Each row is a point on a landscape with many valleys, with its height.
A ball rolls from a point to the lowest of its 2 nearest points, and stops where none of them is lower. Distance is the straight distance between rows; heights are no part of it.
mok: [121 113 110 186 140 154 127 139 110 127  96 151 174 147 170 114 103 138
  94 129 122 115 118 143 177 102 139 144  63]  (h 630)
panu: [111 151 189 114 112 124 174  88 102 106 146 126  58 122  80 153 104 125
 143 119 122  88  99  82  97 150  79 103 168]  (h 463)
tapib: [112 158 115 131 120 116 188 114 181 111  91 141  98 137 164 147 109 115
 158 103 143 118 150 137 125  99 122 139 193]  (h 316)
litup: [140 131 136  62 132 106  71 169 160 160 196  95 136 129  72 102 181 128
 135 194 130 185 138 155 114 150 140 135 122]  (h 194)
Subit: [145 125 120 171 124 168 160 140 107  77  84 153 154 113 154 137 105 123
 136 115 142 102 184  80 129 109 120 166 126]  (h 454)
Ros: [135 128 138 141 136 156 161 122 138  99  96 106 189 120 120 128 137 116
 119 176 177 114 104 104 167  63 114 159  72]  (h 608)
tobu: [ 78 141 167 123 146 138 125  86 130 173 142 114 134 134 102  84 126 140
 112 177 135 122  64 176 127 137  98 132  86]  (h 346)
Fir: [105 157 152 136 117 148 204 117 162  83  80 115  91 126 164 142  79 115
 144 122 144  88 140  96 117  90  99 149 172]  (h 395)
vabaz: [171 120 123 138 110 119  68 159 178 146 158 154 137 114 139 146 174 141
 122  80 140 212 156 152 130 188 129 149 146]  (h 236)
ropat: [ 87 158 155 146 143 146 166 100 128 121 112 139 117 142 133 132 104 145
 117 134 114 116  88 139 116 140  98 129 150]  (h 523)
rubar: [157  96  55 183  97 101 109 161 156  86  85 163 133 127 209 142 126 121
 130  54 121 121 171 117 139  95 166 155  87]  (h 493)
Dokob: [112 135 136  61 149  82 111 100 168 132 201  89  83 109  61 119 161 119
 152 176 128 108  80 142  99 108 117 102 141]  (h 334)
Kos: [114 131 156  92 120 163 150 133  51  94 131  97 111 127 121 136  90 138
 161  99 110 111 148  97 106 125 119  99 176]  (h 442)
bopov: [101 111 133  64 157  84  84 104 159 165 206  80  92 123  67 104 149 135
 136 189 121 117  83 149  91 115 120  82 110]  (h 303)
talig: [135  99 104 205 120 139 115 150 118 114 100 180 182 138 169 119 130 148
 101 119 130 108 108 127 162  80 132 191  56]  (h 603)
sefik: [156 129 131  98 121 121  68 143 131 175 186 141 118 127  78 110 159 122
 138 117 113 182 149 148  95 204 124 113 177]  (h 320)
mit: [118 140 170  97 108 117 169 102  85 118 138 100  78 144  87 156 117 130
 139 135 127  88  99  84 132 130 111  92 141]  (h 490)
Mumaz: [162  96 103 159  93 122  65 154 186 120 131 150 122 102 175 151 154 151
 143  34 141 210 165 138 125 168 135 163 141]  (h 180)
rif: [139 133 128 114 124 113  62 158 148 172 168 150 137 121 121 121 163 134
 120 116 111 198 152 174 119 195 142 146 137]  (h 281)
tamus: [112 116 112 169 127 126  96 127 148 174 123 204 145 143 173 121 140 152
 102 126 116 141 104 169 156 132 146 174  99]  (h 751)
vul: [154 103  88 212  97 107 139 154 132 101  79 175 170 141 170 127 123 134
 119 111 145  99 118  99 146  74 138 180  73]  (h 578)
fuvut: [155 123 136 118  93 105 186  93 110 141  96  90 123 155 131 165 112 107
 109 151 154 104 115  73 192 122 163  76  99]  (h 593)
mize: [142 126  76 176 104 124 163 135 142  86  70 145 122 136 204 153  78 103
 130  84 119 102 190 109 145  93 172 109 137]  (h 847)
dinin: [102 132 150  66 163 122  89 131 116 138 195 110 129 107  60  91 147 148
 140 152 111 120 117 144  71 143 101 123 177]  (h 671)
Gobo: [149  96  57 174 128 145 126 169 128  46  79 157 166 112 174 110 109 110
 100 108 125  96 160 116 141  46 145 173  42]  (h 460)
Fasi: [169 103 110 173 117 108 111 143 130 166 106 138 156 138 166 142 157 136
  99 114 135 160 138 119 172 155 155 133  69]  (h 783)
gatul: [153 110 106 168 129 159 145 138 100 112  75 103 180 144 151 122  84 108
  79 153 133 108 130 115 190  93 144 115  42]  (h 657)
kod: [116 152 127 121 127 110 158 101 122 153 117 109 111 154 144 141 117 125
 120 128 120 119 111 135 148 141 152  80 145]  (h 289)
bomo: [170 137 146  97 133 103 118  76 147 152 181 144  82 112  32 122 147 112
 142 149 108  91  81 108 102 189  82 113 166]  (h 402)
posut: [184 105  88 153  84  77 125 158 213 112 103 150 123 131 195 168 177 124
 142  80 163 178 153 110 140 114 168 148 129]  (h 414)
mul: [ 76 154 171 152 141 183 178 123 111  89 102 113 124 129 153 117  80 141
 116 130 107 114  73 124 117 114  88 138 130]  (h 481)
Pulos: [ 65 132 170 113 143 124 129  99 114 142 151  70  85 145 124 109 102 137
 112 160 123 115  53 169 103 108 114  71  91]  (h 577)
Tiv: [123 106 137  59 134 121 101 110  74 143 185 120  93 138  72 131 125 152
 158 113 102 115 139  99  92 135 106  83 183]  (h 381)
Baz: [157  94  56 207  89  99 131 154 139  80  70 176 137 142 198 124  97 112
 117  75 119  88 155 106 133  72 162 152  73]  (h 533)
Nafes: [166 118 106 132 102  97 118 150 212 128 126 169 121 125 148 159 177 126
 147  94 158 192 149 123 129 141 140 156 168]  (h 372)
Sig: [ 90 140 144  98 146  95 104  87 142 158 164 119  89 141  95 106 119 144
 129 148  90 105  90 177  71 171 123  83 151]  (h 622)
Pofo: [ 69 151 150 113 135 119 155 111 114 118 135  79  79 141 150 135  95 133
 118 129 101 109  75 160 102 104 132  74 132]  (h 544)
pofu: [ 82 149 158 108 147 118 128 100 112 127 155 117  77 134  98 122 106 144
 133 119  97 105  85 149  72 151  96  93 171]  (h 642)
donug: [ 94 131 130 155 138 142 110 134 138 147 124 202 162 123 152 120 139 156
 119 124 120 135 113 163 139 125 112 193 135]  (h 736)
revu: [121 157 127 132 114 126 168 103 147 127 116 150  98 135 128 148 103 120
 172  92 139 125 160 114 112 146 111 124 215]  (h 241)
biv: [177 102  55 167 115 135 131 157 133  52  70 130 145  93 166 148 119  87
 102 108 141 105 197  92 139  68 151 143  62]  (h 378)
tudir: [103 111 156  65 135 132 125 122  61 113 171  96  77 133 100 138 100 164
 154 110 108 101 126  98  90 112 101  75 177]  (h 405)
mav: [145 122 121 147 141 163 121 147  52 110 109 111 150 119 155 141 102 120
 130 105 110 121 187 122 139 140 151 108 120]  (h 403)
Votu: [149 135 130  91 114 146 151 119 115 123 143 139 104 112  87 141 117 104
 188  80 149 139 180 101 109 146 109 134 222]  (h 157)
vukel: [138  98 130 162 126 142  92 141 148 178 122 157 187 135 135 109 164 140
  98 166 165 161  94 143 177 116 124 193  36]  (h 649)
mogum: [145 104 132 169 137 151 127 136 123 139 103 137 198 135 133 119 143 130
 102 164 169 137 105 121 178  87 117 178  48]  (h 633)
tob: [120 134 122 142 138 161 179 139 155  73  85 118 172 109 143 121 124 122
 130 153 164 105 126 122 149  56 117 171 111]  (h 576)
luk: [ 82 158 151 126 124 141 177 129 112  89 104  78  89 138 161 143  78 129
 131 119 109 105  96 134 116  96 125  87 155]  (h 506)
Sar: [156 143 130 115  79  94 195  96 129 129  95 114 104 158 152 178 112 103
 121 124 145 101 134  65 175 130 176  71 144]  (h 568)
teme: [172 106 100 155 115 114  90 160 141 135 119 122 145 123 183 154 161 122
 119  90 124 175 162 136 162 146 173 133  82]  (h 795)
Tun: [162 119 149 156 140 124 107 128 138 190 132 163 158 134  89 120 180 137
 100 159 150 165 107 116 151 182  95 170  91]  (h 674)
non: [178 108  90 136 123 165 144 148  95  61  76 114 161  93 139 156 119  87
 110 131 156 105 196  78 147  88 138 139  81]  (h 279)
Mef: [126 149 138 118 145 143 121 116 136 140 157 170 130 116  76 106 135 131
 143 107 123 130 129 146  86 179  89 150 200]  (h 700)
Zade: [110 149 135 138 143 139 128 125 152 140 135 192 147 118 118 122 136 138
 130 113 127 138 125 150 112 159  96 176 181]  (h 717)
Nibos: [136 138 130 124  98 116 191 104 132 107  87 110 106 140 140 163 104 104
 142 130 148  99 147  81 158 108 145 107 157]  (h 537)
fozi: [128 142 149  94 157 136 102 124 110 157 171 129 139 118  55 103 152 130
 131 151 123 128 114 136 102 170 100 135 157]  (h 683)
veke: [155 104 124  72 122 116  73 125  90 172 190 124 101 135  66 129 142 135
 153 111 107 153 149 117  90 170 122  83 192]  (h 353)
nefe: [168 112  84 146 118 124 107 151 121 125 108 113 137 128 191 160 133 112
 125  69 113 152 185 140 157 142 187 101 110]  (h 809)
keka: [133 139 140 141 121 139 148 121  71 139 108 114 126 146 138 146 106 130
 129 118 113 123 144 113 146 152 143  94 136]  (h 345)
sofon: [156 144 118 111 122 115 138 139 185 131 136 149 121 120 115 149 166 106
 164 111 154 167 153 127 125 139 126 157 192]  (h 327)
Bife: [130 117  93 152 137 166 159 158 142  50  72 131 174 107 164 109 107 112
 115 151 147 101 147 122 150  42 136 171  86]  (h 531)
kapo: [ 70 110 156  98 157 106  99 103 104 163 173  84  71 142 107 106 110 162
 117 156 103 109  83 165  71 121 111  61 123]  (h 600)
Vas: [184  91  75 168  98  94  99 158 175  95  92 142 137 112 193 159 170 128
 130  77 146 152 153 102 137  95 154 163  83]  (h 453)
Kaz: [139 138 132 163 115 136 173 123 119 107  87 141 138 132 149 154 112 123
 131 127 151 109 152  82 144 118 115 137 146]  (h 498)
Dagag: [105 125 154 106 146 115 113  99 110 194 147  78 113 131  74  88 140 126
 117 196 137 124  80 146 136 132 114  99  72]  (h 306)
Rupe: [ 90 124 136  88 144 112  71 130 117 197 172 114 122 135  92  80 134 147
 126 179  94 142 125 178  88 167 124 110 125]  (h 265)
zemu: [139 148 158 110 117 112 152  67 122 129 158 151  65 125  60 142 124 122
 148 127 119  85  96  87 107 181  86 101 173]  (h 435)
daziv: [127 127 145  99 158 171 114 165  74 110 151 118 171  84 102 102 138 134
 162 101 129 139 175 123  96 139 127 150 182]  (h 140)
Riki: [132 130 135 111 133 175 136 153  32  95 117 105 135 119 133 130  95 129
 151 101 109 111 181 104 116 123 142 103 156]  (h 452)
reve: [171 109 124 150 109 133 155 123  84 132  77  98 156 143 139 153 106 106
  96 152 146 111 141  83 188 119 152  98  69]  (h 623)
bego: [146 123  81 169 123 129 138 148 119  99  86 130 138 138 197 151  98 108
 123  71 103 116 188 131 157 124 181  97 121]  (h 828)
fos: [111 133 127 112 144 118  93 121 104 189 157 121 116 145 115 103 134 141
 126 150 102 149 132 159 114 174 141  99 131]  (h 298)
Begi: [116 141 157 135 172 182 125 161  66 122 134 135 171  98 119 102 123 148
 131 110 119 131 161 132 113 151 120 156 148]  (h 60)
tivog: [ 89 166 111 118 129 105 154 102 155 150 125 114 116 153 175 130 122 128
 122 125 108 129  95 175 139 126 177  84 150]  (h 226)
dava: [ 71 145 153 130 146 159 132 116 125 144 127 124 159 139 134  93 122 142
 110 162 129 126  78 178 153 109 113 150  94]  (h 383)
dod: [142 123 114 161 122 104 136 111 160 178 103 180 143 160 165 140 149 138
  96 132 136 140 102 134 159 144 156 137  97]  (h 767)
dig: [ 90 127 147  73 154 112  97 115 137 170 189  81 124 124  65  86 147 130
 135 200 134 132  87 166 112 114 113 117  94]  (h 271)
gof: [109 143 110 116 138  96 120 106 145 188 139 138 113 156 153 121 145 130
 113 136 104 155 115 179 131 175 178  88 135]  (h 294)
nale: [133 143 143  76 139 148 126 145 104 116 155 119 141 102  84 119 137 122
 174 105 140 136 162 119 100 133 121 135 207]  (h 70)
tifu: [144 149 120  83 129 111 114 145 185 124 157 120 137 116  95 140 186 111
 149 149 144 176 130 143 130 137 138 150 163]  (h 276)
Vekez: [100 126 130  79 139 115  77 141 141 190 178 107 135 135  97  84 155 130
 129 203 118 164 118 180 113 150 141 126  93]  (h 234)
vemis: [ 79 150 183 124 113 143 203 117 133  78 105  83  71 123 138 153  86 108
 131 122 134  91  96  98 115  93  95 125 153]  (h 455)
kog: [132 131 142  80 155  84 107  82 170 136 183 118  83 113  46 112 154 118
 145 168 111  96  75 149  90 161 105 108 152]  (h 367)
Tib: [ 87 146 157  87 159 127 117 115 114 113 171 109 102 112  73 112 122 145
 146 132 118 106 100 140  75 129  87 112 183]  (h 658)
gud: [152 100 145 163 133 132  75 155 136 176 132 159 170 117 133 112 176 148
  97 148 142 176 120 136 165 156 112 196  51]  (h 660)
Det: [155 110 108 185 124 177 158 148  94  54  71 144 162 112 162 129  81 111
  99 127 134  89 182  76 133  88 126 150  85]  (h 387)
Rut: [ 74 146 145 154 145 180 145 126 122 109 105 144 159 132 157  98 103 154
 106 147 119 116  85 160 147 100 107 161 108]  (h 423)
Desun: [158 137 133  80 114 101  74 168 187 141 181 115 127 125  96 132 192 121
 138 159 134 215 144 156 134 158 155 138 142]  (h 232)

Two balls start at each pair of points below. Name the first point that both come to, or write never.
mit / fuvut: never
ropat / panu: dig
Nibos / luk: never

For each start below, name every point that the ball comes to, in order.
Sar: Nibos > Kaz > Subit > Det > non
Tib: pofu > Sig > kapo > Pulos > Pofo > luk > vemis > Fir > tapib > revu > Votu > nale
bego: nefe > teme > Fasi > dod > tamus > donug > Zade > Mef > fozi > dinin > Tib > pofu > Sig > kapo > Pulos > Pofo > luk > vemis > Fir > tapib > revu > Votu > nale
vul: Baz > rubar > Vas > posut > Nafes > sofon > tifu > Desun > litup
mul: Rut > dava > tobu > Dagag > dig
